Each row is a point on a landscape with many peaks, with its height.
From any point a climber takes the steepest step (rise divided by distance) to one of its 2 nearest points. It stops when none of these is higher. Distance is the straight distance between rows; heights are no part of it.
Q_588 height 217: -17 -39  45   3 -15 -36 -24  28 -22  31  44  11  37 -46   8  50  34   8  10 -26 -17 -46  42   3 -12  26  39   8  11  14 -59   4  54  25 -29 -19  40   8  12  24  -9   2 -22  19 -45 -18 -21 -15  31  50
Q_839 height 280:  24 -10  43   3 -10  45  14 -33  17  11 -13  36 -38  28 -22  -1 -40   6  11  -5  26  46  19  11 -22 -22  53 -22 -20   9   2  27 -12  13   1  13  23 -20 -25  17  54 -25 -10  -6  -5  11  38  23 -30 -10
Q_211 height 291:  24  13 -35   7   1  39  49 -19 -16 -26   8 -21   2  27  13 -48  23 -26  20  16  45   0  48   3  37 -28  26 -28 -16  -4  -3  27   9   3  25  -8   8  23  30 -22 -22 -34 -26  26   3  -1  38   5  13 -25
Q_533 height 250:  29   7   3  -3   0  20 -29   3  79  17   8   8 -41  10 -60 -14 -34 -15  33  24  18  23  15 -27 -29 -31  51 -19  -2  -6  20  -2  21   6 -11  29   5 -51  33 -41  15  24   4  25  38  19  -1  21 -40   5
Q_425 height 535:  28 -43  56  -1  25 -34  -7  16   3 -12 -37  48 -18 -24 -22  19   7  32 -41  -9 -28 -13  12 -22 -10   0  31  29  30   0   2  24 -35   7  27  13 -46   1  33 -12  13  37 -15 -34  27  13 -48 -15  -7 -16
Q_885 height 252: -11  -9  31   1 -19  -4 -31  22   2  25  16  26  -2 -15   0  58  -3   1  16  -7 -23 -14  29 -27 -14  30  53   5  10  23 -47  12  35  17 -20 -35  24 -33  26   9  28  16 -19  62 -76 -12 -15 -44  20  20
Q_487 height 391:  18   8  11 -35   2  12  -5  31   6   8  10 -42  -7  24 -30 -13 -31 -38  17  12   1  24  62  -2   3 -46  18   0 -34 -32  15  -7  25   4 -25  15 -21  11  57 -34 -42   3  -3  16  27  -1  -5   2  -6 -14
Q_157 height 513:  -6  29  50  35 -12 -52  13 -71  34 -19  61 -39  11 -14  20 -21 -14  11  -8  -2 -16 -24  56  37  19 -21  20 -28 -29  24 -40 -12  -4 -68 -23  26  12  16  76  15 -10  17   0 -23  17 -39 -48   7  22  26
Q_184 height 285:  18 -16  -3 -50  24 -11 -45  61  18   4 -24   4  11  -1 -18  20  19 -17   9  -9 -36  -7  -8 -46 -14   6  15  20  -7 -24  34  -4  49  21   1  -5 -31   6  14 -16 -53  40   7  15  -6 -20 -23 -29   1 -46
Q_265 height 392:  11  12  -8 -14 -23  49  28 -21 -11 -10   6   4  10  16  38  -9  14 -22   8  24  18   4  35   1  61   0  79 -37 -42   1   4  28  28   0   1 -26  19 -24  37 -14  12 -24 -10  67 -43  -3   0   8  37 -22
Q_45 height 463:  10  28 -33 -13  13  11 -29  63 -14  -5 -19  13  -8  -1 -40  -8  19  -6  -9   7  47  14 -23  20  -3 -28 -14  46   5 -61  42  -8   0  49  25  11 -51   3 -37  27 -65 -16   4   1  12  32  37   5 -43 -61
Q_539 height 394:  19  35 -24 -19   9  12 -19   8 -11 -11  -5  -5  10   7 -48 -49 -11   6   8  -6  30  23 -44  25  -9 -29 -14 -12  20 -24  45 -11 -14   1   7  24 -31   3 -55  -4 -53  -6  22 -17  20  21  39  38 -30 -51
Q_768 height 474: -12  34  -2 -11 -33  21 -28  49 -31 -18   9 -53   2  32 -13  -3  11 -53  18  27  18  24  28  12   4 -27   1   4 -45 -45  21 -27  29   8  -1   5 -32 -14  31 -40 -42 -22  -5  26   9  -1  38  -1 -33 -17
Q_789 height 447:  39  -2  23 -29  31 -22  -5  14  81  48  36  19  29  -3 -40 -11 -31 -21  29 -32 -18   9  41 -20 -54  25  33   2 -14  12  -3  25  68   1 -44 -19  38   5 -10  18 -21  20  -1 -15 -13 -38 -31  -2  28  -3
Q_277 height 393: -15  11  19 -15   5 -38 -33  39   2  13  -5 -11 -42 -30 -36  52 -29  20 -11  10 -47 -27  20 -40 -26 -37 -22  22  30  20 -15 -31  23   3 -31 -31 -29 -28  33 -32   8  27 -23  28  12  11 -40 -35  -8  71
Q_456 height 114: -42 -46  64  48 -23 -16 -30  14 -23 -33   5 -13  25  -2  34  31 -15  17 -46  25 -28   5  -1  32 -10   3 -41  49 -12   6 -27 -25 -29  -7  18  -5 -44  16   8 -18  19 -23  -5 -32  43  11 -10   4  -4  15
Q_9 height 107:  28 -24  60  15  12  10  22 -22  -9  12  15  18  28   5   8 -20 -13 -12  -1 -15  -7  -7  44  32 -26  17   6  -1 -22  17 -26  19 -12   3  17  21   9  29   5  31   1  -6 -22 -68  21 -16 -10  10  32 -14
Q_894 height 279:   8  -9 -64 -19  20  -8  17  23  -2   0  -5  -7  23  17   6  -7  86  11  -8 -32 -15 -55 -19  -9  11  27 -16 -16  55   7  -6   2  13 -13 -14   9  -7  50  32  38 -68  31 -31  11 -13 -25 -69 -23  -6 -15
Q_969 height 223:  -14   29  -74  -24   -9  -11  -31   54   -5   10  -41   -2  -13    8   -8   29   24    1   -9   33    4  -29 -106  -16    0    0  -40    4   46  -24   50  -38   -5  -12  -28   13  -28  -24   -1  -33  -24   17   17   45   -1   26   17   -7  -74   21
Q_8 height 345:   6  -6  13 -52   4 -17 -28  33  51  33   3  13 -20 -21 -44  25 -48  -1   7   1 -17 -15   6 -52 -16 -27 -23  12  -6 -19  12 -12  30   7 -48 -22 -26 -31 -14 -36   3   9   3   9  16  -5  -3  12 -38  50
Q_443 height 67:  19  40 -58   5  11  25  74 -45 -32 -33 -26  -3  11  11  46 -53 -12 -12  -3  -2   8  21 -61  33  36  37  14 -20  24   6 -15  23   2 -60 -29  16  27  12 -53   2 -56 -18   7 -19 -30 -26  18  24  31 -34
Q_310 height 351:  13   3 -35  15  23 -20 -20  75  24 -15 -42  15 -15  28  13  19  23 -28   8  36 -29  17 -74 -19 -18  11  18  32   3 -21  52  14  26  16  13 -10   8 -10  17   2  -1  28  16  17  -6 -16   3 -34 -12 -41
Q_571 height 557:  -7  26 -68  14  39 -22   1  24  23  12 -30   1 -25  24  14   3  -7  -5  -2  31 -12  44 -83 -14 -62  -6 -35  29  30  24  44 -18   3 -26  37 -23  36  29 -43 -17  42 -20  -5 -26  10 -43  48   2  33  27
Q_855 height 123: -25  -9 -67  36 -10  18   5 -11 -12 -38 -12 -22  22  10  34 -13  59  11 -32  20  45 -40 -33  12  42   2 -28   1  23 -20   6 -11 -25   2  26  16  -6  48  18  -6 -11 -14   4  19  20  32 -11 -10 -24  -3
Q_290 height 136:  49 -18  48  16  20  17  46 -35  -4  21  41  13 -12  12  -3 -44  -5  -4  18 -17  41  20  69  45  -4 -29  36 -19 -29   0 -11  47 -13  24  13  18  16  41  12  49  11 -25 -27 -51  31  12  -8  19  20 -29
Q_287 height 586: -26   8 -51  17 -60  30 -19 -10  33 -37  -9   3   3  13  26  26  -8 -10  -6  12  21  14 -53   2  37  -1  16 -11  -4 -14   9 -15   4   0 -22   3  12 -59 -31 -15  -1 -38  37  54 -31  18  20  10 -24 -26
Q_840 height 180:  38  -5  36  -8  26 -19  -4  -6  31   8  38   3 -21 -24 -18 -33  -3   4  19 -10  51  29  64  35   2 -55  54 -23 -35 -40  15  21  -4  37  -8  11 -22  -3  14  57 -10   2 -10 -17  25  17 -35  16  -5 -61
Q_807 height 103:  -5  11  -7  10  -6  25  28  -6  39   6  35 -32 -25  -7 -19 -33  19 -16   2  22  44 -24  41 -38  -4 -46  -1   3 -20  12  19 -10  -2  35  35  -2   9  27  35 -21  44  -1  -6  12  35  50  28   6 -36  28
Q_409 height 544:   9  12  67 -39  15  -6  11 -27   0  59  -8  37  47  17  -2   2 -57 -23  35  -8 -21  39   9   4  -7  54  17  -5 -15  20 -29  18  13  -8 -38 -18  38 -17 -13   8 -21   1 -15  -3 -55 -29 -15  14  62   6
Q_338 height 327:  -7  19   0   8 -31  41  26  -4 -17  15 -11  17 -41   8 -27  -9  15 -10  11  12  71  38  11  16   7 -43  33 -26 -25   5  12  23 -44  25  48   4  18 -26 -14  21  32 -28 -37  18 -32   9  53  12 -71 -34
Q_441 height 219:  24 -23  30   0  11  12   3 -66  13 -18   6   5  18  -3   2 -16 -51  -3   4  13 -33  68  -1  19   0  30  26 -21 -21  10  23   7  -1 -21  -2  13  29 -27 -71  26  16   7  55 -20   6  16 -11  17  49 -57
Q_167 height 299:  21  22  13 -10 -10 -25 -13  43  70  49   4  18 -40  10 -39  23 -46 -23  23  24   2  26  13 -49 -45 -43  35  23 -12   5   3  -4  24   5 -27  -9   5 -49  49 -35  17  25   6  34  26  -1 -10 -10 -32  40
Q_964 height 471:  19 -39  71  31  -6 -45  -8 -29  -3 -22  -6  41 -22 -29   1  12  42  43 -38 -11 -24 -21  27  24 -11  32  31 -24  34  26 -16  34 -30  -1  42   8 -17  -2  42  32   6  39 -31 -34  11 -25 -63 -23  -1 -25
Q_586 height 441: -60   4  19  -5  -7 -36   2  28 -56  18 -19 -17 -28 -36 -17  44  -3  18  -2   3 -33 -40  29 -34 -11   6 -27  24  15  36 -18 -21 -16  18   0 -36 -23 -24  34 -18  14  13 -34  37 -20  13   6 -34  -6  66
Q_343 height 239: -18 -48  47 -44  10 -19 -60  64   9   1 -22  14  15  -8 -13  47  19   8 -17  14 -30  -7   2  -5  -1 -12  18  44 -41 -33  16   1  18  29  -9  15 -61 -13 -10  -3 -14  17  33  10 -12   1 -18 -17  -9 -51
Q_135 height 295:  -7 -18 -33  -2  -5  15 -22  32 -13  10 -32  33 -25  -6   5  44  40  21   8  -8 -20 -16   4 -52   5  25  26  11  21  11 -28  12  17  24 -12 -41  11 -48   5   6  40 -13  -5  87 -47   6  -7 -61  13  28
Q_793 height 500: -49  45  -4 -24 -41   0  -1  36 -65  -1 -29 -50 -17  -8   9  31  21  -4  10  25 -10 -25  13 -24  27  -6 -39  24  -5   3   5 -37 -31   9  28 -22 -24 -20  50 -47  -7   7 -21  55 -17  -2   7 -34 -29  22
Q_166 height 174:  34   0 -21  10  10  26   1 -32  58  -6  13  24 -34   4 -43 -34  22   1  11  24  44  11  10 -37   3 -32  39 -30  16  -4  29   8 -10  31  19  20  -8 -17   6 -34  44   0   5  29  40  61   2   4 -32   3
Q_718 height 507:  12 -11  56   3  10 -42 -10 -42  43  49  44  33  46 -18  16   9 -37 -21   6 -17 -36  19  19  -1 -30  58  37  13 -17  45 -42  18  31 -14 -54  -7  54  -5   0  39 -12  17  18 -18 -22 -21 -42   3  59  32
Q_685 height 549:  28  35 -45  28   4   7 -15  69   3 -21  22 -15   2  14   7 -34  36 -30   2  33  45  21 -22  55  -6 -31  -3  28  -2 -45  38  16  32  37  26 -13 -17  36 -33  54 -55 -42   2  -1  11  25  53 -12  -9 -74
Q_701 height 716:  -22   35  -78   -6   -1   21   13    5   17  -23  -42    8  -21    2   11    4  -32    2    4   10    5   34 -100  -36    5    2    2   -7   43   10   10  -15   13  -39  -37   -9   24  -59  -35  -40  -11    5   20   47  -32   -7   26   14    9  -15
Q_433 height 157: -34 -22 -61  35  27 -10  27  21 -68 -13 -51 -22  21  10  44  32  16  20 -14 -24 -42 -27 -37 -12  -7  29 -69   6  73   5 -37 -13  -8 -16 -11  -6   7  51   5  25   8 -19  -7   5  -9  -1   8  -8  43  55
Q_630 height 444:   5  36   7  10 -16  18  21   4 -41  15  -7  15  -8  23   4  -9   2 -34  28   5  11  -4 -41  51   6  16  15 -47 -11   2  19  18 -12 -17  17  20  52  -8  -1  27 -32   0 -12 -20 -45 -46   8  -2  -8 -28
Q_906 height 616: -13  56 -72  10  30  -9  30   3  18  -6 -45   5 -37  18  10 -15 -47 -15  29  53   5  70 -96  -5 -24  -9  -6  14  30  17  56  -8   8 -31   5 -20  33 -26 -64 -30   1 -13   7   1   2 -35  53  -3  38  -5
Q_509 height 425:   1  16   7 -52   0   6  -4 -10  11  -3  41 -17  19 -18  -4 -27  23  -5   7  -4   7 -30  34 -12  49  -3  15 -21 -22   8  -5   3   8  16  13 -21 -15  -4  -7  11 -34  13  -3  -2 -44 -14 -13  12   7 -39
Q_430 height 58: -45   3 -31  30 -19  32  17 -45   6 -30  43 -33  -6  -8  26 -32  33  31  -7  19  38 -28  27 -15  30 -25 -16  20 -14  18  -7 -15   4   4  41  -5  31  25  27 -21  50 -10   5  19  26  50  41  16 -19  57
Q_867 height 439:  -5  17 -39   6  -9  19  -4  19  26  -8  -9  12 -10   0 -24 -19  13   0 -11 -14  27  -3 -44 -10 -38 -11 -31   1  21  -6  30  -7 -20  -2  30  14   2  15 -59  -8   2 -16   1 -46  23   9  47  24 -47  19
Q_162 height 244:  35  -2  56 -20  -4   2 -31 -29  28  10  15  -4  -1  -9 -44 -23 -52  13  28 -21  -7  53  18  41  -7   3  32 -40 -21  -3  14  -2 -10  -2 -10  35  -1 -52 -66  49   8  -3  31 -29   6  10 -20  36 -20 -61
Q_322 height 83:  59 -24 111   3  17 -19  14   0 -14  27  12   4  16  12   8   7 -65 -23  -2  12 -36  31  29  50   5  -2  -6  14 -46   1  10  30   2  14 -27   7   9  12  -7   8 -10 -19  29 -50  20 -12 -33 -11  56 -27
Q_650 height 506:   7 -14  33 -57  -3  19  30 -30 -18  11  32 -36  10 -20  31  30   1  -9  -7  -6   4 -10  52  -3  68  -3  -9  -6 -56  -2 -12  19   5  16 -49 -41  -4   6  25 -11  -1  -9   0   9 -31   2 -26  17  47  -3
Q_254 height 381:  -3 -10   5  19  23  11   1 -39  29 -21   1 -29  22  31  33 -32 -42   9   0  -7 -35   3  12 -13  -3  -4 -23   3  18   8  -6 -35   4 -36  21  20 -13  32  61 -35  -1  22  13 -20  40   8 -35   6  71  17
Q_884 height 288:  12  10 -50 -18  11  -3 -27  67   2   7 -68  22 -21  37   2  16  28 -11  13  22 -10  14 -97 -19 -14  11  -4   3  27 -41  44   6   0 -10  -7  23 -11 -27  29  -8 -23  32  11  26   9   2 -16 -17 -58  -7
Q_185 height 505:   0 -15  37 -10  -4 -40  -3 -65  -5   8  59 -15  49 -49  19  17  41   8  -9 -17 -27 -34  75  31  42  44  24 -32   3  11 -58  23  28 -13 -21  12  19  25  12  25  10  27  23 -23 -25 -15 -80   9  55   2
Q_210 height 595: -24  -9  10 -33 -13 -28  -4 -52 -18  -3  49 -49  49 -39  37  22  11  -4   0 -11 -43 -38  46 -12  48  19 -12  -2 -20  18 -35 -15  39 -13 -31 -26  24  12  12   7   1  17  14   9 -32 -13 -49  -1  73  13
Q_374 height 584: -42  53 -37 -16 -39  20 -13  31 -28  -9 -11 -52  -3   1   6  -7  16 -13   1  40  21 -24 -15 -18  50 -15 -33  13 -18  -4  37 -41 -15  -3  13  -9 -28 -21   8 -51 -29 -13  14  43 -18   0  34 -12 -34 -10
Q_926 height 204:  18 -35  61 -25   6 -17 -37  64   8  15  16  20  23  -4 -29  26 -30  -3 -12   8 -32  20  18  12  -6 -16 -17  41 -47 -32   2  14  12  36 -18   1 -56 -10 -44  26  -4 -15  34 -30  31  20  10  14  -3 -22
Q_544 height 382:  -7 -35 -60  14 -40  53 -12 -16  22 -29 -21  37 -25 -20   3  40  53  28  -8 -14  23 -15 -15 -27  14   6  38 -22  36  -6 -25  20 -18  26  -8   0   8 -43  -7  -2  53 -26  13  88 -35  45   4 -33 -31  18
Q_2 height 147: -10 -14  18  -1  23 -31 -20 -17   1   7  -2  17  43   3 -13 -12 -58   1 -18  -6 -41  19 -13  -3 -39  23 -78  10   4   8   6 -33 -18 -39  23  25 -20   0 -40  -9  10  19  28 -59  57  -6 -12  15  31  22
Q_103 height 75: -55  -7 -26  45  -9 -21   1 -21 -34 -21 -18 -25 -13 -31 -20  10   9  34 -36 -17  31 -50 -39   0 -14   5 -73  -6  52  20  -2 -60 -65  -5  32  23 -20  37  18 -12  19  31 -11 -10 -11  45  -9  -2 -49  36
Q_330 height 501: -17  11 -49  34  10 -37 -30  32  42  23   1  18 -10  -1 -15  -8 -11  -8   2   4   5   2 -40 -30 -93 -18 -46  12  28  13  29 -42  -8  -6  67  -4  11  29 -29  -4  41   0  -7 -40  17 -15  31   4 -25  62
Q_645 height 129: -22 -23  62  38  -2 -40 -13 -27 -29 -14  10  -6  16 -15  16  11 -60   4 -35  27 -35   2   6   6 -24   8 -61  10 -25  27 -18 -28 -59 -18  22   1 -13  -6 -17  -6  43  19  21 -61  28   1 -28   6  26   6
Q_117 height 466: -13  24  -3 -11  36   0   7  33 -18   8 -21 -26  -4  19  16  16  -2 -12  16  24 -39   5  -7 -33  -7   9 -24  24 -13  35  30  -8  -8  11  39 -36  -5  13  15 -39  27   7  -9   1 -19 -32  11 -48  38 -14
Q_621 height 651:  18  48 -38  37 -20   3  22  58 -33   7  27 -12 -17  12  -3 -21  39 -47  19  38  59  13 -17  64  -1 -16  20 -13 -23 -40  42  29  14  36  32   1  18  10 -16  51 -37 -33 -22   7 -22 -18  45 -10 -31 -67
Q_52 height 410:  -3  20 -24   9  27 -18  -6  81 -11  18 -28   6  -1  29  38  26  30 -33  16  32 -35  -6 -38  -6 -32  32   0  27   1   7  30   6  20  12  22 -40  36  22  11  -2  18  20  -3  17 -39 -37  -7 -56  36 -28
Q_400 height 122: -59 -37   2  48 -17  -7  -5  19 -74 -10 -17 -36  16   6  51  46  -4  21 -25  -5 -32 -19 -25  17 -20  22 -76  28  19   3 -42 -49 -30 -21  10   3 -14  24   2   2   7 -24   0 -10   4   2  10 -14  24  46
Q_819 height 583:  19  -9  47 -72   0   4  22   1 -10  54 -33  43  18  -1 -16  11 -55   2  -1 -24  -1  36   5 -17  22  19  -1   7 -24  16 -13  38   4  12 -38 -59   9 -40 -36   8  34  -1 -19  -1 -46 -23  10  16  34  15
Q_101 height 102: -54 -14 -20  14  -3 -16   4 -41 -36  -7   6  -1 -31 -39  -5   6  -2  42 -45 -21  35 -20 -17 -17 -21  -2 -69   6  24  26   9 -38 -70   8  37   2  -2  21 -25  -9  66  18  -9 -28  15  41  49  -2 -54  87
Q_334 height 175:  13 -39  36 -25  28  -3 -25  11  -4   4  -9   7  22   6 -29 -10 -40   2 -14 -16  -3  18  13  -1 -14  -9 -55  22 -23 -31  27 -19 -13   2 -22   3 -44  -1 -62   6 -12 -15  36 -60  57  29  24  35  -9  14
Q_890 height 631:  29 -21  53 -19   4 -16  19 -41  -7   0 -14  22 -26 -13 -12   0 -32  24 -24 -28 -12  -7  17 -20  24 -22 -12  -9   7   9 -14  19 -56 -12 -28  17 -32 -11  29 -19  -1  29 -27 -43  31   6 -53  14  -3   4
Q_690 height 165: -38  36 -48   7 -32  26 -35  79 -15 -10 -12 -19  -7  25  11  40  36  -2  -5   4  -3 -36 -55   5  -6   4 -37  34  17 -44  18 -36   5  -9  -9   9 -24   3  -2  -9 -10 -26   7  65   9  27  37 -31 -77  59
Q_437 height 181: -25 -31  -5  37 -11 -40 -16 -19 -32  18  27   1  58 -30  31  41  43  21  15 -23 -22 -53  24  24  -2  51   7  -3   4   9 -65  -5  43  -6   0   3  51  16  -7  45 -22 -10 -11  -7 -42 -22   9   1  14  37
Q_365 height 719: -61  -2  -8  21 -29 -31 -15 -80  -5 -20  25 -51   7 -50  -4  22   3  33   1 -13 -34 -56  51   9  38   0 -15 -14   2  21 -65 -33  11 -20 -41   5  -5 -16  40   6 -13  34   8  17 -18  -4 -52  13   7  43
Q_514 height 126: -28  34 -14 -27 -40  41 -33  56   9 -11  22  -3 -12  21  -8  17  -7  -3   5 -21   4 -19  -5 -12  -8  19  -6  37 -20 -37  -8 -28  15  -6 -10  -8 -28 -30 -18 -33  11 -40  22  52  26  11  74  -4 -63  70
Q_814 height 199:  -5 -24 -51  56   2  28  19  -5   7 -36  29  -8  18  14  41 -33  74 -11  -3  28  50 -16  10  10  15  -5  20 -14   3 -10   8  29  13  14  43 -14   0  60  39 -10  23 -29  -5  23  22   1  -6 -22  23 -19
Q_865 height 211: -12 -13 -62  13  25 -27  31 -15 -33 -36 -31 -19  30  -8  26  18  64  31 -24 -36 -38 -48 -29   4  10  50 -48 -11  85   5 -35 -13  -5 -24 -34   3  -8  60  -3  27 -17  34  -8  -6 -22  -1 -45  -5  28   7
Q_980 height 220:  39   9  51 -22  -3 -10  23 -41  18  16  18   2 -13 -29 -32 -19 -40  20  26 -21  32  34  29  38  33 -27  37 -72 -42  -9   5  11 -14   9 -21  16 -15 -37 -11  67   1  -3  13 -27 -16  12 -43  41 -17 -57
Q_716 height 424:  17 -27  69  17 -10 -27   1 -41   3   1  34  42  19 -40   8  13  52  18 -11 -37 -14 -41  56  25  11  31  59 -27  32  21 -56  47  19 -19  -8  14  10  21  39  27  -8  38 -19 -27 -13 -25 -61   6  19   4
Q_737 height 528:   3  14  17 -49  13 -13   6 -14 -21   5 -24  16  -1  -6  -2  -2 -22  -5   6  -6 -14  16 -30 -39  17   7 -23 -16 -13  28  19   3 -40  12  23 -35   3 -28 -33 -28  32  15  -1 -16 -39 -31   7  -6  23 -16
Q_483 height 526:   4  46 -39  25 -16  11  37  26 -40  32 -22  16 -30  26   9 -18  30 -41  25  34  39  10 -40  65  -5   5  12 -14 -32   1  13  30  -9  -8  20  16  66  12 -12  36 -14 -15 -41 -16 -45 -35  51  -9 -61   6
Q_379 height 314:  33 -30   7  36  16  28   0 -11  54   1   0  41 -30  34 -43 -36 -15   1  22 -18  22  55   3   4 -69 -14  57   4   8   4  26  19  22  13  33  29  41   5 -32  36  31 -14   0 -31  40  -4  31   6 -12 -25
Q_303 height 368:  16  -2 -12  55  11  12   4  -2  31   2   3  23 -14  35 -10 -36  -3 -24  35  -6  10  30 -24  38 -55   6  24 -15   4   3  28  15  13 -10  25  24  40   5 -24  32  -8  -3  11 -45  -8 -29  35  -4  -8 -48
Q_217 height 130:   6  -4 -40  36   4  58  43 -68 -11 -50 -29  -6   9  27  52 -32  12  -5  -8  -1  18  32 -29  27  63  15  13 -21  28 -22  -8   5 -12 -30 -22  21  12  -7 -21 -16 -32 -22  16   0   1   9  20  28  29 -61
Q_373 height 433:   6   9  27  34  14 -19  17 -46  43 -13  32 -35  -3   9  19 -20 -64   0  -1   9  -6  11  20  12  -5 -37 -15   9 -22  23   3 -22 -24 -30 -13  18   6   4  55 -27   9   3  22 -26  52  -1 -50  19  35  28
Q_159 height 313:  35 -53  26  -8  53  42   8 -44 -11 -29 -26  16   5  40  27 -23 -11  11 -18 -31 -23  17  13 -12  10   1  16  17  29 -21 -19  21  -5 -14   4  20 -30  25  40 -41   3   3 -14 -30  63  14 -28   7  61 -33
Q_332 height 608: -43  10  16  20 -45 -31 -24 -87  22 -18  59 -47   9 -37   1   0  13  19   9   4  -6 -27  53  11  27 -19  19 -46 -12   3 -39 -23  21 -43 -35  18 -12  13  71   5 -21  37   3  19   1 -25 -75  23  -6   8
Q_165 height 148: -33 -16  15  -1 -34 -15   5 -11 -46  30  29  -4  27 -47  20  17   8  26  -9 -17 -10 -47  27   3   7  21 -45  16 -26  29 -64  -2  -8   3  -6 -13  11   2 -35  51  24 -16 -12 -13 -22   0  28   7 -21  71
Q_875 height 316:  72   8  14 -42  16   0  31  24   3  43  10 -18  -3  31 -46 -30 -47 -25  24 -26  11  18  52   8 -11 -34   2  14 -29 -13  -6  33  40  16 -51 -22  -8  18  15   3 -37 -12 -19 -16  17 -17  11   9  10   9
Q_442 height 481: -19 -30 -34   6 -25  60  -9 -16  12 -47 -13  31  -9   5  39  25  21  13 -23  -6  18   2 -43  -9  27   0  38  -4  15 -15 -22  11   1  13 -25  -4   4 -49 -47 -29  43 -52  15  85  12  37  44   2 -26   8
Q_559 height 238:  48 -37  15 -44  65  14  10 -21 -18  -2 -50  43   3  29 -24 -32 -28  19 -17 -48 -12  20 -13 -30   8   5 -21   3  40 -17  20   5 -23  -5  -1  36 -50  21 -19 -56 -11  22   2 -61  58  34   9  35  25 -24
Q_43 height 375:  48  -1 -10 -52  45   7  10  22  51  17  11   1  12  21 -51 -49 -20 -15  39 -32 -23  15  28 -29 -28  -2  40  -7  -1   8   0  23  48  -6 -21  -9  -4  14   4   7 -33  33 -17 -16  17 -41  -8  19  21  -5
Q_128 height 195:   2   4  17  15  12  26  17 -49 -14 -48 -21 -10  13  26  44 -20 -33   4 -16  -1 -15  60 -40  22  15  30   3 -14 -11   1   9   1 -22 -15  13  -9  29 -19 -77 -12   3 -17  39 -24  -8   1  22  16  70 -73
Q_121 height 352:  -3  16 -11 -21 -10 -19 -27 -17  33 -13  37 -27  33 -13  -6 -10  52  13  15 -32 -24 -46   4  -9   6  28   8 -32  12   1  -8 -13  26 -14  -7  16 -15  20  16  21 -61  39  -4   5 -28 -37 -50 -15   4 -25
Q_252 height 411:   8  50 -35  15 -42  43  60  31 -37  17 -42  23 -50  17  26  -9  25 -14  -6  21  54  17 -23  25  15  -8  25   1 -20   3  -5  44 -22  -8  33 -12  41 -23  -7   6  24 -67 -19  31 -31  -4  90 -11 -52   3
Q_387 height 125: -34  -8  15 -27 -22  -4  25 -27 -37  15  11  16 -14 -51  -1   4 -13  45 -32 -23  20 -24  27 -31  19  -6 -68  17 -16  22 -23  -4 -46   6  -1 -14   2 -17 -41  -5  52 -16  -2 -24  15  20  34  18 -31  80
Q_957 height 73: -28 -15 -47  26  -5  -8  -6   3 -22 -16 -25 -27  -8 -22  -4   0  54  25 -44   3  49 -56 -20  -9  15   2 -49   4  45 -13  18 -31 -61  34  64   9 -40  81  32 -17   7  -3 -14  11  17  47 -13 -18 -35  26

Where does a climber stop that starts at each point below?
Q_101: Q_701
Q_167: Q_374
Q_159: Q_365
Q_334: Q_819
Q_433: Q_210
Q_322: Q_819
Q_690: Q_819
